Points on a hilly landscape, in no order, each with its height.
A ball rolls from a point to whichever of its 2 nearest points has the largest drop for the distance, and stops where none of them is lower. Distance is the straight distance between rows; heights are no part of it.
J_432: -2	22	4	-16	2	16	-23	-23	-10	11	-20	9	3	15	-13	-30	-17	8	-10	11	-14	8	15	4	-11	28	24	19	13	-2	-10	-5	-15	2	9	17	6	3	25  height 612
J_226: 23	14	7	-3	-10	0	-19	-9	-12	12	-1	-23	-21	5	-3	18	5	-15	3	-24	0	1	0	-16	13	-11	-14	3	13	-9	24	-13	-20	15	-17	1	23	12	9  height 511
J_116: 10	-14	3	0	-12	-14	11	9	1	-19	15	4	-9	4	-5	1	-13	-11	19	19	0	-13	-27	26	-2	-3	-6	-8	-18	2	-2	-13	0	0	11	-12	-8	0	-2  height 417
J_984: -13	6	13	11	-1	-5	-11	17	24	-4	10	-2	16	1	2	-24	-23	19	-21	0	-2	14	3	20	-20	3	0	-13	-33	5	-16	-23	-4	3	-28	7	-3	-21	-11  height 456
J_692: 14	7	13	-11	-9	-8	6	3	-18	11	10	-8	-18	17	-5	-4	-11	-23	11	13	-7	-5	-1	17	-6	-1	10	14	8	3	2	-20	-19	6	8	-6	10	-2	3  height 384
J_973: 18	13	2	-4	-3	5	-20	-9	-8	17	-5	-16	-18	2	0	10	-4	-10	1	-25	-8	7	-7	-13	7	9	1	14	22	2	17	-5	-16	12	-20	6	15	23	10  height 524
J_114: 0	16	-16	-5	8	26	5	-15	-18	13	-15	12	33	-6	10	-4	6	-11	-5	17	7	-13	13	-9	5	16	-5	43	24	8	7	11	21	13	17	-3	-4	-7	8  height 317
J_225: 18	-19	22	-3	-16	-3	13	11	-17	-21	5	-25	-30	1	-17	3	3	-17	25	18	-7	-14	-9	20	10	0	-13	-7	-8	-11	-6	-23	-30	-3	7	-9	5	-9	12  height 487
J_330: -5	-15	3	26	7	-6	0	15	17	-1	14	-13	10	-12	-1	0	-13	10	-20	-8	-1	10	-11	-1	6	-2	-3	-10	-16	-1	-5	-1	-6	-3	-25	-2	-8	-27	-15  height 579
J_73: -7	26	1	-17	9	7	-19	-22	8	8	-23	11	10	14	1	-20	-9	20	-22	15	-1	7	17	0	-15	30	12	13	10	-2	-8	3	-8	7	4	18	1	7	11  height 608
J_104: 10	9	21	-2	-2	-4	12	6	-20	9	4	-23	-3	9	0	-13	-16	-21	-1	19	-10	1	11	12	6	4	8	4	4	-11	1	-15	-26	-10	1	6	8	-28	11  height 342
J_132: 15	17	9	-20	-12	-3	2	-1	-20	16	-1	-9	-13	17	9	-2	1	-15	9	1	-2	-5	-1	5	-6	4	5	18	15	5	9	-11	-4	15	-1	-5	20	14	0  height 371
J_371: -10	-23	11	-4	-11	-3	27	7	-17	-20	5	6	15	-1	20	-19	14	-19	29	-20	2	-3	6	1	-1	-9	5	-17	12	2	-13	3	20	-24	15	-1	10	-30	-19  height 395
J_959: 13	5	6	-19	-1	10	-9	0	-5	-1	-16	-4	-39	8	-22	-9	2	7	12	-8	-8	5	4	13	-2	3	12	2	4	-3	-12	-13	-27	-1	2	-14	5	26	20  height 491
J_480: -1	28	-2	-17	4	-4	10	-9	-1	4	-3	15	33	4	13	-24	1	-4	-5	18	1	-10	4	6	-23	12	0	19	2	6	-2	-3	24	1	14	4	-3	-3	-4  height 364
J_785: -8	-13	-1	2	12	3	-3	10	7	-13	-22	-7	-6	-13	-6	8	19	20	5	-18	3	9	18	-8	6	-19	-4	-27	-14	-23	-8	12	-4	-6	-12	-3	3	6	10  height 381
J_627: 6	29	9	-7	10	7	2	10	-10	4	-24	-26	21	-5	28	-11	-1	1	-6	8	1	6	32	-6	9	10	-9	4	-6	-5	6	-15	-12	10	-10	1	12	-15	6  height 262
J_447: -2	-5	-8	12	14	18	-21	-12	-8	13	-2	-21	-9	-7	-9	24	0	-1	-4	-16	-2	12	16	-22	24	0	2	-1	20	-10	14	14	-32	0	-8	9	2	-2	17  height 540
J_45: -7	-17	-12	6	6	6	2	-1	3	-16	-13	-5	-7	-21	-9	32	23	8	20	-23	5	7	15	-10	18	-29	-8	-16	-2	-12	-2	21	-4	-10	-3	-2	1	13	17  height 402
J_656: -3	-20	-6	10	-11	-12	5	2	-9	-10	20	2	-7	-2	0	23	17	-13	10	-20	0	-3	-5	-19	13	-18	-12	-8	-3	8	14	6	19	-9	1	-16	-5	-3	-12  height 502
J_98: -11	-14	-1	-2	6	-3	3	6	-1	-16	-15	4	-2	1	-8	-11	-7	8	13	9	-7	3	1	22	-11	-2	8	-17	-9	-20	-20	-1	-6	-13	17	-2	-8	-2	10  height 577
J_607: -15	10	-10	-6	9	10	-9	-10	3	7	-22	4	0	-12	8	7	13	17	-8	-15	9	25	33	-22	9	0	2	-1	11	-5	-2	25	-1	9	-9	15	5	18	10  height 372
J_240: 11	4	24	4	-7	-15	11	11	-9	6	19	-10	-16	9	-7	-11	-17	-31	3	20	-7	-7	-1	23	-2	-3	5	9	-7	0	1	-26	-25	-2	3	-4	2	-23	6  height 363
J_887: 24	2	10	-3	-17	-6	-5	4	-20	8	1	-24	-29	12	-8	20	10	-23	9	-9	1	-10	-1	-2	12	-12	-13	3	7	-12	18	-18	-22	4	-5	-6	19	5	8  height 504
J_726: 16	20	5	-15	-8	-9	7	3	-11	20	16	2	-13	22	15	-5	3	-26	3	10	0	-17	-9	9	-8	-3	0	18	5	11	18	-14	8	21	1	-8	16	14	-7  height 389
J_161: -15	2	-8	-19	3	15	8	-15	-2	2	-41	23	0	-5	6	-7	16	10	0	-10	10	10	43	-16	13	-9	-7	6	19	-2	-8	24	11	8	4	27	16	23	30  height 396
J_713: 14	-6	3	-3	-7	-13	5	5	-6	-1	14	1	-21	12	-7	8	-13	-13	15	19	-4	-10	-20	25	-8	-4	5	4	-5	4	3	-18	-12	0	11	-14	-4	5	0  height 401
J_364: -7	3	1	-16	16	0	-16	-1	18	-3	-28	12	-26	9	-8	-4	8	25	-12	-11	-4	10	16	7	-7	4	7	-11	3	-7	-11	15	-8	4	0	9	0	23	16  height 382
J_9: -7	12	-1	7	6	-4	11	1	-9	12	3	-12	15	-5	17	1	-11	-16	-11	13	3	1	11	-11	7	2	4	8	6	5	7	2	2	0	1	4	2	-14	-6  height 346
J_807: -17	6	0	-28	12	2	-3	-13	6	-1	-38	27	-10	-3	6	-4	15	17	-14	-16	6	13	33	-13	0	1	-3	1	19	7	-8	28	16	8	3	27	15	27	15  height 366
J_378: -4	20	-5	-8	14	20	-26	-17	6	13	-30	14	7	-5	17	-14	0	22	-17	-3	-1	10	8	-20	4	36	6	24	23	11	-3	9	-10	21	-4	20	2	23	12  height 207
J_877: 18	-4	8	3	0	25	-22	-10	21	-10	-5	-19	-18	-8	-34	10	2	20	8	-3	-8	-2	-12	6	19	7	13	-17	-8	-7	-3	10	-36	-7	-2	-5	-6	28	30  height 652
J_688: -13	7	-8	-8	-2	2	12	-4	-21	4	-12	-5	12	-7	14	10	11	-4	10	-8	4	10	27	-20	9	-13	-1	1	15	-8	3	7	10	3	6	7	5	1	4  height 368
J_115: -5	9	-4	-20	1	4	15	1	-17	4	-23	-7	9	10	5	-9	-1	-10	7	15	-3	5	22	0	-3	0	6	8	17	-20	-8	-2	-3	-3	8	8	17	-6	13  height 204
J_938: 5	-29	3	20	-5	1	5	9	11	-22	3	-10	-2	-23	-13	24	10	6	4	-9	4	-1	-24	-11	18	-9	-16	-21	-19	-7	0	0	5	-14	-10	-12	-8	-9	-7  height 439
J_22: -13	10	-1	22	10	-8	0	-5	28	6	21	8	33	-4	15	-14	-31	-16	-21	17	-3	5	1	11	-12	5	5	7	-11	21	-6	-1	2	-3	-6	19	-9	-31	-11  height 556
J_498: -3	-2	-11	8	-10	-5	-1	-4	-13	5	13	-2	-6	-6	3	28	13	-7	6	-23	4	6	3	-25	10	-17	-10	-3	5	3	18	9	10	3	-5	-9	-2	5	-10  height 507
J_329: 12	24	-3	-13	-2	-2	-3	-5	-11	17	-13	-13	3	1	19	0	0	-5	-1	-7	5	8	9	-13	2	6	-1	14	9	0	11	-7	-1	18	-8	-2	14	16	-1  height 349
J_27: -7	-3	-7	2	0	-21	1	2	12	-4	19	28	11	9	2	-15	-22	2	4	2	2	0	-20	17	-20	-3	8	-5	-16	9	-12	-4	16	-6	7	-8	-11	-4	-14  height 440
J_900: 0	8	-16	14	-13	10	-19	-23	-7	9	4	-7	-15	-7	1	40	12	-8	-2	-38	0	3	-4	-25	14	-14	-18	11	20	5	27	12	-13	19	-17	10	5	16	1  height 520
J_710: -13	-10	-21	28	21	-2	-12	-9	12	14	17	-5	8	-4	-6	11	-17	13	-16	9	-1	15	-13	-4	11	14	9	-2	8	5	2	15	-22	-1	-5	6	-20	-14	-6  height 270
J_29: -15	3	-6	20	-3	-3	12	-7	-2	8	24	3	21	-11	18	-3	-3	-14	-10	3	-1	4	1	-12	8	3	3	7	8	26	3	17	22	-7	1	0	-14	-17	-18  height 206
J_841: 0	-33	1	22	-25	-3	4	-6	1	-25	24	1	-9	-6	4	26	28	-9	17	-20	6	-9	-18	-16	25	-15	-20	-13	-4	12	12	4	22	-24	1	-21	-12	-6	-10  height 497
J_59: 16	-16	19	8	-14	-13	23	27	-13	-17	13	-10	-23	7	-3	-1	-2	-28	17	15	-1	-20	-11	26	-3	-6	-15	-5	-11	-4	-6	-21	-17	0	11	-8	4	-18	0  height 471
J_793: 18	14	15	3	-5	-17	7	12	21	20	26	-6	1	2	11	-2	-9	-23	-21	7	0	4	-5	-6	-1	-12	-8	6	-15	18	5	-19	8	15	-21	-4	5	-4	-20  height 531
J_264: -3	-13	-25	14	1	6	-8	-8	27	-13	10	11	2	-11	-18	35	4	28	9	-1	3	4	-33	-6	9	3	4	-5	0	17	6	28	1	-7	6	1	-26	30	-11  height 670
J_108: 2	-7	7	-5	-2	-11	19	16	-21	-1	0	-14	-3	10	5	1	-2	-21	13	7	-1	-7	7	7	1	-9	-4	-4	4	-15	0	-10	-5	-10	7	-3	13	-14	-4  height 157
J_462: 12	2	8	-10	-10	-19	6	15	-4	3	10	-12	-3	3	2	6	10	-7	1	-15	1	1	-3	-6	-2	-18	-12	-12	-10	-6	3	-15	7	6	-12	-16	11	1	-14  height 379
J_70: 7	-2	4	3	9	4	-19	2	2	8	0	-13	-13	7	-16	-2	-12	15	-5	2	-8	8	-7	10	2	7	13	-6	-6	-9	-3	-9	-27	-3	-5	-7	-9	-2	13  height 582
J_437: 18	-27	17	11	-18	-8	21	20	-2	-30	11	-2	-9	-4	-2	-5	1	-18	22	7	4	-18	-23	24	0	-2	-13	-20	-24	-1	-5	-13	-1	-1	9	-1	5	-17	-11  height 445
J_526: 6	-33	18	16	-6	13	9	16	15	-31	-9	-11	4	-27	-9	-20	-2	24	8	-11	3	-2	-16	10	-2	1	-10	-32	-38	-9	-14	-4	6	-8	-14	-4	1	-26	-12  height 410
J_856: -8	-26	-24	13	7	-1	6	1	-8	-7	6	8	-5	-5	-4	26	1	-3	14	7	0	-13	-19	0	3	-4	11	3	8	11	10	19	10	-10	27	-5	-15	12	1  height 685
J_612: -27	4	1	-4	19	0	-19	-6	20	-7	-16	13	2	12	2	-12	0	37	-31	3	-5	11	25	7	-13	15	10	-22	-7	-14	-16	11	-7	2	-3	15	-10	-3	4  height 517
J_754: -5	21	-5	-26	6	1	-4	-20	-2	6	-17	21	17	18	-11	-23	-7	3	-4	18	1	-9	15	13	-29	16	2	26	22	-8	-7	5	12	5	20	14	-2	5	10  height 269
J_843: 15	-33	18	3	-19	-10	23	24	-5	-29	7	-2	-6	-9	5	-11	11	-15	23	-13	3	-12	-14	8	3	-8	-12	-25	-20	2	-8	-14	9	-11	8	-6	9	-28	-16  height 432
J_276: -6	-10	-27	-1	2	10	-14	-3	-12	16	4	15	-17	9	-3	20	11	-9	9	-11	4	-24	-21	0	-3	-3	13	22	25	20	26	16	15	3	13	4	0	34	1  height 696
J_352: -18	-9	2	6	5	1	-9	10	6	-22	-11	3	2	0	-8	-20	-20	18	5	12	-1	2	-1	30	-6	9	9	-22	-20	-20	-17	-10	-11	-9	7	1	-13	-12	13  height 617
J_287: 15	-7	4	11	-8	-3	-5	10	28	-9	19	4	-6	-3	-15	9	-21	12	-1	13	4	6	-35	18	3	0	-9	-8	-29	2	-2	-18	-3	5	-12	-13	-14	2	-10  height 633
J_67: 2	14	-11	-7	10	17	3	-19	-14	19	-12	2	27	1	4	-7	-11	-11	-6	23	3	-10	3	-2	2	21	12	39	31	5	13	6	3	4	15	12	-2	-6	9  height 292
J_246: -5	-8	11	-8	4	6	-4	10	14	-16	-24	-9	-21	-5	-14	-5	10	24	4	0	-5	1	13	17	-1	-6	1	-21	-14	-25	-19	1	-16	-2	1	-10	-5	15	19  height 573
J_134: -10	24	-5	-13	14	3	-10	-15	6	-1	-26	18	24	0	14	-14	4	22	-24	11	2	7	22	-12	-11	29	2	14	5	4	-8	6	6	8	7	14	-3	8	0  height 576
J_765: 13	-35	17	27	-3	9	9	15	23	-20	6	-13	-2	-25	-9	-9	-9	8	-6	-9	8	-5	-22	4	8	-2	-19	-18	-39	-1	-7	-8	0	-5	-19	-1	-4	-35	-21  height 455
J_198: 21	-14	15	0	-10	-8	9	14	-25	-5	5	-27	-26	14	-11	13	8	-23	16	6	2	-15	5	5	12	-13	-14	-1	1	-14	7	-18	-29	-6	6	-9	15	-9	12  height 498
J_522: 12	-16	-8	6	-14	-2	5	4	35	-18	28	14	6	-9	-13	25	4	18	8	-5	6	-2	-49	-10	10	-2	-6	-12	-21	9	-1	0	18	-18	-7	-12	-20	12	-20  height 657
J_409: 13	-31	8	27	-4	-3	8	13	10	-20	10	-14	-4	-19	-10	11	-4	0	0	4	4	-9	-27	4	16	0	-15	-17	-25	-8	0	-3	-5	-10	-7	-4	-6	-15	-11  height 457
J_771: 6	23	-5	-11	7	11	-13	-9	-2	15	-24	5	10	-4	20	-9	1	8	-10	-3	6	6	5	-16	0	24	1	30	15	8	5	-1	1	20	-2	9	6	22	5  height 306
J_680: 7	11	9	-17	-9	-5	-8	10	0	-2	-9	-4	-30	9	-14	2	6	11	6	-11	-1	7	-7	13	-12	0	1	-1	-5	-1	-7	-17	-15	8	-9	-20	8	24	-4  height 452
J_951: -6	-23	-22	26	7	0	-6	-8	-9	8	19	4	-9	-1	-7	31	-5	-6	-5	15	3	-13	-21	-5	11	3	6	12	18	16	20	23	-11	-9	21	0	-24	3	0  height 689
J_383: -6	18	-5	-14	-1	-21	-11	-2	9	0	9	38	-1	23	-4	-20	-17	11	-5	6	3	-2	-15	18	-28	-3	4	4	-9	11	-9	-5	21	8	11	-9	-13	12	-15  height 409
J_555: 3	8	5	-14	-7	-3	26	16	-25	-2	-8	-17	9	11	12	-9	0	-25	15	14	-2	-7	16	7	-4	-4	-3	1	16	-17	-4	-7	-8	-4	7	7	20	-19	5  height 175
J_529: -4	21	-10	-12	10	11	9	-14	-9	11	-5	15	30	-9	19	-12	8	-6	-5	12	5	-7	9	-10	-6	11	3	27	12	12	7	7	25	8	13	0	-3	2	-5  height 337
J_412: -8	-6	-12	0	3	-13	0	0	2	-7	6	24	10	10	-2	-3	-13	-3	10	11	1	-9	-21	18	-18	-6	10	-3	-2	0	-7	1	12	-7	19	-8	-12	-1	-5  height 458
J_499: 2	-11	-17	-15	-2	2	6	2	-19	5	-5	9	-11	18	-5	6	3	-9	20	9	-2	-20	-11	13	-15	-7	9	9	19	1	1	1	3	-1	27	-3	6	22	12  height 706
J_640: 15	13	5	0	-11	-10	13	0	-13	17	25	-2	-13	18	19	-2	6	-38	-6	8	6	-20	0	-11	8	-12	-13	12	-1	8	28	-10	6	15	1	-4	16	8	-8  height 406
J_159: -13	-10	-19	-6	-9	7	23	-4	-29	-2	-14	1	7	1	3	11	12	-18	23	0	5	0	33	-15	10	-24	-2	-1	24	-9	-1	11	15	-3	15	12	17	4	15  height 376
J_760: 18	1	18	2	-12	-14	5	21	26	8	30	1	-2	3	7	-2	-1	-16	-15	-6	-3	4	-12	-3	-3	-22	-8	0	-25	10	0	-23	19	5	-27	-11	3	-7	-24  height 514
J_228: -1	2	-18	4	16	1	-24	-11	11	14	-4	17	-11	8	-9	2	-10	21	-5	-9	-2	7	-23	2	-12	16	17	9	15	9	4	16	-13	8	4	10	-15	27	4  height 123
J_37: -9	-13	5	-1	3	-3	6	14	-9	-13	-13	-13	2	-12	2	-3	15	6	9	-17	0	8	21	-6	5	-14	-6	-21	-8	-24	-7	1	2	-4	-11	-1	12	-9	2  height 361
J_974: 16	-2	-1	12	3	-7	-12	4	17	8	16	-6	-12	2	-11	19	-11	8	-11	2	0	3	-30	5	6	0	-5	1	-12	5	9	-8	-18	4	-13	-13	-7	2	-10  height 616
J_107: -12	13	-8	1	-2	22	21	-13	-20	-4	-4	11	40	-13	13	-13	10	-17	6	10	-5	-8	21	-10	2	12	-8	23	17	14	-1	20	38	-14	18	-3	-8	-22	1  height 144
J_62: -1	15	10	-3	4	-5	12	1	-9	10	2	-15	15	6	10	-15	-20	-16	-6	20	-5	-2	11	14	-5	10	4	6	1	-2	0	-9	-11	-6	0	9	8	-27	2  height 325
J_397: 8	4	10	-12	-9	-11	3	16	8	-13	-3	-2	-19	1	-17	3	8	14	10	-4	4	1	-17	15	-9	-7	-7	-10	-23	-8	-11	-18	-3	8	-5	-26	-1	14	-12  height 420
J_38: -1	20	-4	-14	1	-10	2	-7	1	19	8	13	13	9	12	-15	-6	-2	-5	7	3	-2	-7	5	-21	8	9	14	5	9	2	-3	17	14	6	0	3	8	-10  height 392
J_68: -2	0	-21	14	17	-5	-21	-9	18	19	15	10	0	8	-6	6	-20	20	-14	3	0	14	-24	2	-5	13	12	6	6	12	8	8	-17	8	-7	1	-20	4	-8  height 219
J_776: -4	9	-8	6	6	1	8	-14	-7	22	24	14	9	8	8	0	-9	-24	-12	25	-1	-22	-11	4	-5	-1	11	23	16	15	17	9	15	6	11	7	-10	-5	-9  height 240
J_545: 1	4	-11	12	0	17	-16	-23	-7	5	-8	-17	-18	-9	-9	33	7	-5	4	-34	-3	8	10	-21	20	-13	-9	5	24	-7	18	13	-26	12	-18	14	9	10	17  height 530
J_528: 18	-6	-3	6	-13	1	-4	8	37	-9	23	12	-2	-5	-17	23	-9	23	-2	2	8	4	-47	5	3	-1	-12	-7	-29	2	-5	-10	7	-3	-11	-11	-16	14	-14  height 647
J_582: -8	4	15	-1	4	-6	1	16	5	1	-6	-26	2	-2	2	-13	-1	17	-12	-4	-3	10	11	7	-8	3	2	-13	-16	-17	-8	-16	-8	3	-22	-5	5	-11	-4  height 324
J_369: 4	21	-6	-5	12	14	6	-19	-8	22	11	11	25	3	5	-9	-8	-24	-11	28	6	-24	-6	6	-6	15	7	41	22	10	21	6	18	11	17	4	-7	-5	5  height 263
J_417: -4	23	-3	-25	-4	-16	-13	-8	1	6	-8	36	-9	20	-4	-21	-2	10	-6	2	3	-6	-10	13	-35	9	7	11	4	10	-7	-4	22	17	13	2	-4	24	-10  height 378
J_990: -22	7	-14	-5	1	13	19	-13	-19	-5	-16	11	29	-10	9	-9	12	-8	9	11	-2	3	27	-10	-3	1	2	14	22	0	-10	21	31	-15	17	8	1	-7	2  height 164
J_780: 12	4	17	19	-7	-16	9	13	23	15	27	-11	3	-7	16	-5	-9	-33	-25	5	4	-2	4	-13	7	-14	-12	7	-13	13	8	-11	-2	3	-20	7	3	-15	-22  height 548
J_913: -5	-10	14	5	2	-8	8	22	-1	-6	-5	-18	7	-13	3	-12	3	6	0	-16	-1	6	8	-2	-4	-7	-7	-23	-17	-14	-9	-8	4	-6	-20	-3	9	-21	-10  height 348
J_459: 2	14	1	-19	-3	-16	12	2	-7	7	13	20	3	20	6	-17	-2	-13	10	10	-3	-10	-9	18	-29	-6	7	6	-2	5	-7	-10	18	8	10	-7	4	5	-12  height 416
J_655: 9	-15	-19	10	-11	4	-2	-3	25	-15	23	13	1	-10	-15	41	11	17	7	-10	5	-3	-41	-15	16	-5	-2	-4	-9	17	11	18	13	-12	0	-12	-20	19	-16  height 662
J_932: 10	-11	8	14	13	12	-22	-2	-1	8	5	-26	-9	-2	-16	3	-10	7	-9	3	-13	7	-1	-1	17	11	12	-10	-6	-17	2	0	-37	-5	-4	-3	-9	-15	19  height 562
J_227: -27	17	2	-7	15	-5	-12	-12	19	-10	-17	17	22	4	9	-12	1	30	-31	9	-3	13	29	-9	-15	24	6	-14	-4	3	-12	9	11	-1	-2	19	-10	-2	-5  height 551
J_876: 12	7	0	-5	7	12	-19	-8	-10	21	-10	-7	-11	7	-5	-1	-9	2	-1	-9	-9	13	1	-8	3	19	18	10	22	-2	9	3	-19	3	-6	13	12	16	19  height 545
J_320: -4	-33	16	12	3	7	7	22	1	-24	-11	-15	3	-25	-3	-19	4	15	7	-17	-3	-3	3	5	-1	-5	-7	-30	-26	-16	-9	0	0	-9	-12	-5	11	-31	-8  height 373
J_271: 4	23	17	-5	1	-3	7	13	-7	10	-6	-30	8	1	12	-16	-5	1	-10	8	2	10	20	2	-1	3	-3	-5	-5	-8	0	-20	-12	9	-17	-2	14	-12	0  height 290
J_775: -15	-13	3	-6	-14	5	28	-2	-28	-17	10	7	15	4	21	-13	19	-27	27	-10	-3	-8	16	-10	2	-11	-2	-6	19	3	-6	7	29	-20	19	1	11	-24	-9  height 387
J_573: -7	-18	-27	12	7	2	1	-5	10	-10	1	11	-4	-9	-12	26	4	14	12	-1	0	-4	-20	-3	2	-5	10	-1	8	11	4	27	5	-12	20	-1	-17	29	2  height 679
J_283: 0	31	4	-27	-2	2	-12	-16	-4	14	-15	24	2	14	-1	-25	-6	0	-5	13	2	-8	-4	13	-28	21	4	31	19	5	-4	-7	13	20	16	10	2	19	1  height 329
J_518: -12	3	23	-1	-5	-6	-1	21	11	-10	-4	-10	6	-1	1	-32	-4	27	-17	-7	-7	7	14	15	-22	0	-4	-20	-34	-9	-19	-25	0	0	-27	-3	4	-17	-12  height 380
J_380: 0	-20	0	13	-1	8	4	2	10	-26	-11	-14	2	-26	-15	27	25	12	18	-13	5	-2	-8	-10	18	-19	-14	-26	-15	-16	-2	9	1	-12	-7	-8	2	9	8  height 419
J_863: 4	5	5	-18	-9	-12	24	12	-17	0	17	11	6	19	18	-12	13	-21	18	2	-1	-12	-2	2	-17	-9	1	-6	3	2	-2	-8	23	-1	8	-8	15	0	-14  height 428
J_392: 13	-30	7	19	-24	-11	13	7	12	-25	22	3	-6	-10	-5	22	16	-16	9	-8	12	-20	-29	-14	20	-8	-19	-15	-19	9	12	-8	18	-21	2	-14	-3	-9	-13  height 489
J_685: 1	-7	-15	-10	3	2	-4	-2	-10	16	-4	7	-15	9	-1	11	1	-3	13	-3	2	-9	-11	5	-9	-1	13	13	18	7	13	4	2	1	13	-1	2	25	4  height 701
J_141: -5	-11	-5	18	13	6	-15	9	27	-2	12	-5	6	-5	-8	1	-14	27	-15	2	-1	15	-16	6	3	6	0	-17	-21	-7	-10	-2	-17	0	-19	-6	-17	-14	-3  height 601
J_717: 4	-9	2	-8	4	1	0	3	3	-11	-18	-6	-22	2	-17	1	2	14	16	5	-2	0	-1	18	-1	-3	5	-12	-3	-12	-12	-4	-16	-5	10	-7	-4	19	19  height 534
J_39: -16	14	-16	14	5	3	4	-15	-9	15	14	8	26	-14	16	1	5	0	-12	6	2	12	4	-18	2	9	3	15	11	25	-5	23	22	3	3	2	-16	-7	-13  height 188
J_888: -14	15	8	14	4	-5	-3	2	30	0	11	5	37	-2	14	-23	-26	1	-17	9	-1	11	5	16	-22	6	4	-5	-25	18	-13	-11	5	-1	-19	18	-1	-27	-15  height 522
J_902: -15	7	-8	-4	16	15	-21	-15	11	13	-23	10	-8	-1	5	-2	2	24	-13	-14	-1	15	16	-16	5	20	12	9	23	4	0	21	-11	10	-11	24	2	27	15  height 322
J_587: -2	21	-1	-16	5	8	7	5	-13	0	-32	-15	18	-2	18	-13	1	0	-2	9	2	10	33	-10	8	7	-1	7	7	-15	-1	-5	-5	4	0	8	16	-3	15  height 236
J_543: 3	2	-13	21	-5	1	-12	-12	-5	3	9	-8	-7	-12	-7	43	17	-4	-2	-32	4	4	-4	-26	16	-21	-19	-4	2	0	17	9	-6	8	-16	-8	3	2	-9  height 512
J_214: -4	18	-5	2	2	2	12	-4	-17	5	-1	-15	19	-13	20	4	-3	-13	-3	-2	3	10	20	-22	15	-1	-12	2	2	1	8	1	7	4	1	2	2	-7	-5  height 358
J_722: 24	-19	8	10	-19	-11	8	13	18	-18	21	1	-6	-4	-7	21	6	-10	5	-1	4	-17	-37	-3	14	-10	-19	-8	-30	5	3	-16	11	-5	-11	-16	1	-4	-16  height 479
J_118: 2	-30	25	3	-15	-6	22	15	-1	-20	8	3	5	-2	16	-21	12	-11	23	-28	8	-1	-4	7	-2	-16	1	-22	-7	8	-7	-14	16	-18	1	-9	8	-34	-26  height 411
J_18: -2	4	11	18	6	-10	6	13	22	9	21	-16	17	-14	12	-10	-18	-10	-24	4	-1	10	3	-2	3	-1	-3	-3	-17	11	0	-6	-2	2	-21	11	0	-27	-15  height 565
J_391: 4	4	-4	-11	-9	-12	17	6	-22	6	22	-1	-7	16	17	2	14	-28	13	-2	2	-16	3	-10	1	-17	-8	0	4	3	19	-6	14	7	6	-6	17	2	-11  height 418
J_709: 9	-4	3	12	12	-2	-13	5	16	8	5	-16	-5	3	-13	8	-8	20	-13	-2	-3	12	-17	5	4	0	2	-7	-12	-8	0	-8	-23	3	-20	-13	-7	-3	-1  height 602
J_382: 4	11	2	-5	-5	-12	1	7	-7	13	2	-15	-2	0	9	7	2	-6	-2	-12	8	6	4	-12	2	-7	-6	-2	1	-6	9	-8	0	11	-17	-7	10	4	-11  height 367
J_393: -19	-4	8	10	2	11	-30	-2	7	-16	2	-1	-1	9	-15	-25	-28	22	5	19	-3	-1	7	29	1	15	15	-15	-21	-15	-16	-8	-25	-8	12	-7	-22	-18	25  height 671
J_280: 10	-14	7	19	13	20	-30	-6	0	7	4	-30	-9	-12	-17	16	2	8	-6	-11	-6	2	3	-15	29	-1	6	-12	4	-17	7	11	-42	-6	-14	-1	1	-14	23  height 550
J_514: 6	6	0	-12	4	14	-18	-14	-15	18	-8	2	-7	9	-13	-14	-13	3	-3	4	-13	13	7	3	-5	18	26	10	15	-3	-4	-4	-22	-2	6	10	10	9	24  height 569
J_865: 17	-2	13	-5	-14	-15	5	22	3	-8	7	-7	-10	0	-7	10	12	4	8	-12	2	-2	-18	6	-2	-20	-13	-14	-22	-3	-7	-22	10	0	-17	-29	11	2	-17  height 393
J_642: -15	8	8	-11	7	3	-23	-1	18	-1	-20	4	-21	12	-9	-11	-2	30	-18	0	-6	11	17	10	-12	12	9	-17	-10	-12	-16	1	-16	4	-4	1	-9	9	12  height 453
J_26: -25	-4	-12	-17	10	6	13	-17	-5	-8	-23	31	18	-4	-5	-12	14	7	1	9	-2	0	32	-8	-12	1	5	9	25	-5	-18	26	32	-18	22	18	-4	1	8  height 124
J_445: -6	4	-6	14	-2	-7	14	-6	-7	15	30	8	7	1	13	5	1	-26	-11	10	3	-10	-2	-15	8	-5	1	13	5	18	17	12	23	0	3	-4	-6	-4	-16  height 222
J_618: -6	-19	-27	16	6	8	-10	-9	-12	14	9	5	-18	0	-10	34	2	-5	3	-3	4	-14	-16	-5	7	2	11	20	28	19	25	26	-2	-4	17	6	-11	20	8  height 692
J_63: -12	18	-10	21	0	21	3	-17	-21	8	6	10	36	-12	22	-5	12	-3	-4	7	-2	7	15	-15	11	12	-7	22	14	28	-4	21	40	-6	13	-5	-21	-16	-2  height 165
J_426: -21	7	-8	-24	11	-4	-2	-18	5	-7	-27	30	10	10	-10	-19	0	13	-13	14	-1	-2	25	7	-24	9	4	8	19	-10	-18	16	19	-7	23	21	-2	5	9  height 197
J_91: -15	9	-5	-17	3	11	3	-11	-6	-2	-33	5	1	-16	11	0	20	13	2	-16	4	24	47	-22	11	-14	-10	-7	5	-12	-1	12	4	7	-7	18	8	15	20  height 388
J_583: -14	3	-6	-16	17	-8	-9	-10	10	2	-26	24	-7	5	-3	-4	8	22	-16	-4	-1	10	15	-8	-9	4	10	-1	12	1	-8	22	9	1	10	15	-2	22	5  height 321
J_827: -12	6	-12	-9	18	-2	-24	-14	6	7	-16	23	-9	14	-12	-9	-9	24	-13	4	0	8	-1	7	-17	13	17	5	13	1	-9	10	-7	5	10	14	-13	20	8  height 241
J_663: 19	-17	13	14	-11	-13	7	17	25	-6	27	5	-7	-4	-4	6	-6	-5	-8	-5	3	-3	-28	4	4	-17	-12	-7	-32	11	-6	-21	14	-6	-22	-15	-5	-13	-21  height 494
J_465: 7	-4	12	-6	-1	22	-19	-5	19	-9	-10	-15	-23	-7	-26	-4	7	27	3	-1	-10	-3	8	11	10	4	11	-17	-12	-17	-14	4	-32	-4	2	-7	-11	20	34  height 622
J_17: -17	-13	-10	-5	-11	4	27	2	-33	-12	-2	1	11	-1	13	3	10	-27	23	-3	-2	-6	21	-11	9	-17	-5	-4	21	-7	-1	11	18	-17	19	4	9	-15	0  height 383

Call two points neighbours if one is among the 2 nearest of the other. Go from one point of each pair to the other, from neighbour to neighbour, staying as low as possible. Name the highest point that can't be avoided.
J_722 and J_108: J_18
J_62 and J_132: J_692
J_62 and J_26: J_863
J_228 and J_378: J_161
J_26 and J_107: J_990

For each start below, name the point where the ball stops.
J_27: J_26
J_38: J_107
J_37: J_108
J_320: J_108
J_984: J_108
J_70: J_722
J_432: J_62
J_276: J_722
J_59: J_62
J_330: J_722

Write out the way that a ball takes from each point below.
J_863: J_459 > J_38 > J_480 > J_529 > J_114 > J_67 > J_369 > J_776 > J_445 > J_29 > J_39 > J_63 > J_107
J_938: J_380 > J_45 > J_785 > J_37 > J_913 > J_582 > J_271 > J_627 > J_587 > J_115 > J_555 > J_108
J_685: J_276 > J_618 > J_951 > J_856 > J_573 > J_264 > J_655 > J_522 > J_528 > J_287 > J_974 > J_709 > J_70 > J_932 > J_280 > J_447 > J_545 > J_900 > J_543 > J_498 > J_656 > J_841 > J_392 > J_722
